Each row is a point on a landscape with many valleys, with its height.
A ball rolls from a point to whichever of its 2 nearest points has the largest drop for the distance, and stops where none of them is lower. Distance is the straight distance between rows; heights are no part of it.
nuzin: [ -1 -15   6  -9 -10 -14  -2  -4  43  18 -34   2  34   6  33  -1  20 -13
   3  29]  h=690
Rov: [ 15 -24 -21  -3 -13 -23   8   3  39  17 -45   4  37  24  38  -7  16 -53
 -18   8]  h=676
Zuso: [  1   4  17  34 -20 -20   5  -2  11  20  -1 -23  19  10   1  17  -9 -26
   3 -25]  h=501
mego: [-11 -40 -10 -28  -7  10  14  22  35  -7 -28  -2  12 -14  25 -14  39   0
 -17  44]  h=658
kub: [  1   9   3  25 -15 -29   4 -19  36  19 -24   7  37  15  24   5   7 -42
  -2 -14]  h=683
furat: [-30  36  14  10  -9  -9  14 -22   1  29  -3   7  23  -4  26 -23   9  -8
  -4   4]  h=207
dazag: [ -7  29  12   2   9  30 -11 -30 -38  26  35  -8 -17 -32   7 -11 -13   9
  -8 -28]  h=428
per: [  2  15  29  -6  -2 -19  10 -16 -15  -7   3   5  -3  -4 -23  -6 -10  -6
   6  10]  h=528
pifar: [ -2  -5 -14  -3   6  11   5  39  -7 -10   3 -14 -17   0  -2 -18   8  39
  11   8]  h=228
modu: [ 10  -8 -25  -8 -12   7 -26  26  -3 -16 -13  -9  10   6 -15  11   5  36
   1  13]  h=730
nin: [ -1  -7   5 -16   4 -12  -2  16   6   2  -2   9   2   4 -25   2  12  29
  -1  17]  h=392
penu: [-25 -18  15 -11   1  -1  13  -4  25 -16   2  27  28 -17  10 -17  26  17
 -14  28]  h=177
podi: [ -1  13 -10 -16  25  24   1 -29 -33  -6  34   9 -39  -6  -5  16 -39   1
   4 -27]  h=169
zupep: [ 28 -16 -17 -22 -15 -23 -13  38  -5 -16 -10  16 -21  -6 -25 -10   4  13
   5   9]  h=253
Tus: [-12 -21 -23  -9  -1 -12  15   4  41  20 -32   8  33  17  46 -23  17 -44
  -3  28]  h=672
Gulus: [ 20   2  -7  -5   6   1  -9   6 -17 -29  -9   9 -26  19 -20  -2  -6  13
   7  13]  h=306
nom: [ 18 -11  -7  12  -2  -4 -21  22   9   5 -21  -4  12  17  -7   5  25   2
   4  22]  h=685
folur: [ -7  16  -6  -6  33  28  -1 -19 -15   1  27 -10 -23 -21   1  -2 -19  28
   4 -16]  h=396
rilo: [-14  -6  14  -2  -1 -12  -1  -5  13   6   9  23  33  -4  -6 -10  19   8
  -6  24]  h=267
mok: [-19  14  -4  10  18  24  12  13  -8 -10  17  -9  -8  -9   1 -19   2  34
   7   0]  h=293
veguk: [  9  -8  16  -2   3 -24  -2   4   8  11   0  16  19   4 -20   7  14  11
  -8  14]  h=334
Pebis: [  7  -7   4  14 -12  -1 -27   3  24  -5 -15   0  22  12  -5   4  17  -1
  15  20]  h=670
muzud: [ 10   5 -14 -10  40  17  -5 -37 -24   2  37  -9 -41 -21   2  25 -41  -8
   2 -32]  h=76
fesul: [ 30   6   2   5  31   9  -6 -11 -15  -4  18  -5 -38  11 -23  16 -28   0
   6 -27]  h=194
botof: [ 19  -4  -3 -16  48  27  -7 -25 -16   0  36 -17 -20 -12  -1  30 -26  -5
  -4 -33]  h=162
Bur: [-15  -5 -22 -10   4   2   6  37  -1  -5   3  -3 -18  -5 -21   0  -3  43
   4  -3]  h=166
ton: [-13  34  17  18  -5  25  -9 -24 -26  41  24  -1   1 -24   8 -13  -5  -7
  -7 -27]  h=393
Som: [ 27 -18 -30  -4 -15  -2 -35  25  -9 -13 -16  -8   1   8 -28  15  -2  17
   2 -12]  h=747
sesek: [ 25 -35   2   8 -17 -30 -12   6  16  -1 -17   3   7   2 -24  16  13 -15
  -6  19]  h=241
ribar: [  7  25  29  42 -12  11  10 -19  -4  13   3 -28   4   0   9  18 -16 -36
 -17 -53]  h=529
nufuf: [-13 -23 -16 -19 -12 -13   7  12  23 -43 -17  17 -22 -20 -12  -5  14  47
  -6  28]  h=211
Lil: [ 19   4  16   6  31  22 -10 -32 -20  28  43 -25 -16 -22  19  30 -19 -17
 -21 -47]  h=272
zime: [  3 -36 -13 -35 -18 -13  -9  15  16 -31 -23  19 -16 -20 -12  -3  12  13
  -4  39]  h=57
Der: [-17  22  15  17  -5   1  14 -12 -23  21   5 -23  15   7  22  -1 -17 -12
   8 -17]  h=540
ped: [-19 -14   6 -25   0  10  14  21  35  -8 -27   6   6  -6   8 -14  38  -1
  -3  44]  h=644
godo: [ 33   8 -12 -10  32  12  -1 -16 -17 -20   9  17 -45  14  -9  20 -39   5
  13 -25]  h=104
pava: [  3  20   2  -2  17  31  -4 -24 -39   7  46  -7 -19   0  -4  18 -25 -14
  -6 -31]  h=247
sosik: [-26 -11   0 -10   0   4  23  -3  38  -9  -9  17  34  -9  31 -27  34   9
 -14  33]  h=97
Sulo: [-26  -4  -1  14 -11  -2  -5  -4  -7  -6  17 -12   3   2  -3  -7 -15   8
  25  16]  h=423
ler: [ 14 -17 -29 -29 -18 -25 -10  27   5 -21 -24  17 -32 -13 -30  -4   5  20
  -4  22]  h=185
Pep: [ 24 -18  20  13  -6 -33  -4  10  13  11 -20  -3  19  11 -10   9  18  -9
 -14   1]  h=288
Kedet: [ -9  23  -5  -9  32  40  -9 -35 -30  18  35  -6 -37 -39  11  -1 -17  13
 -10 -21]  h=430
sones: [ 46 -19 -24  -1  20   3 -12  15 -15  -5   5 -21 -33  13 -14  36 -21   3
  -1 -36]  h=389
bafa: [ 17   0   3   3   3   9   0  21 -17  -1  -3 -28   4  18  -9   1 -12  -6
  11 -17]  h=438
zot: [-16  18  -4  -1  19  22  11 -10  -9 -22  17   3 -30 -16  -7  -6  -6  47
   5  -7]  h=349
bog: [  2 -26 -21 -11 -19  -1 -21  33   4 -16 -12   8   9   0  -5  -1  23  30
  -4  23]  h=713
Patur: [  8 -11   4  21 -19 -14  -6  -3   3   0  -8 -28  15   7 -18   8 -13 -10
  11  -8]  h=479
kifu: [ 22  -4 -32 -18  -2  -2 -11  16  -4 -39 -16  48 -42  14 -17   0  -4  12
  18  15]  h=304
nar: [-11  -8  13   6   4  -1  -2  -4  25  -3 -11   1   6  -6 -11 -19  17 -19
  10  36]  h=646
Sizo: [ 10  13  34  10  -6 -13   8 -17 -24  -3  12  -1  -8   6 -23  -2 -10 -25
   0 -11]  h=588
riva: [-22 -18  -6  -5  -8  -8   6   0  13 -30 -10   2  -5  -9 -10  -8   7  33
   2  27]  h=311
Vutu: [ 11 -31 -18  -3 -15  -4 -23  33   5   0 -11   6  15   6  -2  -7  37   1
  -2  32]  h=699
Zib: [-29  18   4   3  -4  15  16   8   0  -4   2  -7  18   5  25 -22   9   7
  14   3]  h=585
bedup: [ -5 -32 -18 -28  -7   0  14  14  40   6 -41  -1  27  -4  40 -21  25 -30
 -12  38]  h=667
panik: [-30  23   4  -6  -6 -17  20 -28  15  29  -9  27  35   3  34 -16   9 -29
 -17   9]  h=176
bazag: [ 14 -19  -1  15 -20 -31   8   3  38  10 -35   5  42  20  24   4  10 -49
 -18 -14]  h=680
Vimid: [ -1   3 -25 -10   5   8  -1  21  -1 -34   9  27 -38   3 -12  -5  -9  46
  15  -5]  h=153
Mapib: [  3  26  37  16  -7  -4  -1 -22 -24  16  17   1   4  -5  -6 -17  -5 -21
  -8 -15]  h=628
nof: [-21  -3   4  -4  -7   7   8  23   6 -12 -16  -9  13   6   8 -15  14   7
  15  23]  h=608
Ridu: [-19  -1 -28  -7   6  17  11  23   1 -33  12  15 -28  -6 -22   3   2  52
   1  -5]  h=72
Gek: [-15  -8  -2  11 -16 -13  -1  -6  -3   3  -3 -13  22   5 -17   7 -12   9
  10  16]  h=453
lib: [-19  28  12  22 -18  -5   9 -18 -11  35   4 -19  12  12  39   3 -18 -30
   7 -29]  h=527
ganug: [-19  23  25  -8   2   8   8  -7 -17   0  32  10 -14 -21  -5 -15  -7  25
   3 -10]  h=352
Norek: [-40  28  -5   8  -3  13  23   6  17   4  -5   5  21   8  44 -26  15   5
   9   7]  h=599
ligu: [ -6  22   0  13 -14 -32   8 -34  35  18 -24  15  27  16  43  -9   4 -51
   1  -9]  h=686
Tinit: [ -8  16  18  26  -2  14  -2 -23 -27  32  35 -20  -8   2   9  17 -16 -30
  -6 -35]  h=342
dipe: [ -5  17  19  43 -16 -11  14 -18   3  24  -1 -22  16  15  22  21 -10 -31
 -13 -42]  h=514
Pubi: [-21  24   6   6   4  23   6   2 -21  10  10 -17  10  13  17  -5  -8  -2
   8  -9]  h=560
doso: [ 22  -3  11  11  38  27   0 -15 -15  13  36 -26  -9  -4   4  36 -17 -21
 -13 -49]  h=233
Ris: [  8   5   7  -7   7   4  -1  14 -15 -11  -1 -14  -8  11 -17   1 -11  15
  15   0]  h=391
bis: [ 26 -13  -8 -12 -22 -18  -9  41  -1   0 -25  -7  11   4 -28   9  21 -20
 -16   8]  h=776
Zokeg: [ 17  16  -7 -10  21   9  -5  -3 -15 -26   3  20 -36  14 -17   3 -18  11
  15   1]  h=218
giv: [-26   4   0 -10   3 -12  27  -8  27  12 -19  20  42  -2  33 -28  19 -16
  -9  19]  h=145
redef: [-26  26  22  -3  -3   2   8 -12 -13  15  17   8  15 -12   3 -12   2   6
  -1   8]  h=269
Rebu: [-24  -5  -1  -2 -10  -7  -1 -11   1 -16   9   2 -10  -8  -2  -2  -6  36
  17  22]  h=377
gugam: [ 22  -8 -35 -16   0  -2 -11  20  -5 -33  -6  34 -43  10  -6  -1 -20  35
  16  -5]  h=222
fevit: [ 14 -40  -3 -26 -12 -15  -9   9  20  -9 -16  10   3 -14 -22   5  12 -14
  -7  38]  h=174
vir: [ 28  -9 -10   6  -9 -10 -20  34  -2  -4 -18  -5   8   8 -39  13  12  -5
 -13 -11]  h=764
gopil: [ -5  16  18  10   0  11  -3 -24 -40  15  30  -7  -9   5  -6  18 -19 -13
  -3 -25]  h=302
gibam: [ 27   3   3  12  17   3   3   2 -21  -5  15 -19 -16  12 -24  19 -14  -9
   1 -28]  h=268
tisel: [-12  26  11  28  -9  22  -5 -32 -35  46  23  -6   0 -17  20   4 -13 -23
 -13 -40]  h=367
Lemom: [ 34 -19  -3  25  15   1  -1  15 -12   3  11 -35 -21  15 -16  34 -16  -7
  -6 -36]  h=335
puv: [-11  22  21 -14   0 -12  10 -17 -15 -11  18  23 -18 -14 -20 -16 -10  13
   7  10]  h=443
Sipet: [ -7  -7  11 -11  -5   0   5  14  21 -11 -23  -2  11  -6   3 -18  23  -7
   9  34]  h=627
nudag: [  6 -10  13  13 -11 -12 -12 -15  26   5 -18   5  33  11  11   4  13 -22
   6  21]  h=682

For each start below, name the point where the ball stops.
ton -> muzud
zot -> Ridu
redef -> sosik
Norek -> sosik
Pubi -> zime
ribar -> muzud
modu -> Pebis
Sulo -> zime

For each start below, name every point that the ball comes to, in order.
dazag -> ton, tisel, Tinit, gopil, pava, podi, muzud
Sizo -> per, puv, ganug, redef, furat, panik, giv, sosik
folur -> zot, mok, pifar, Bur, Ridu
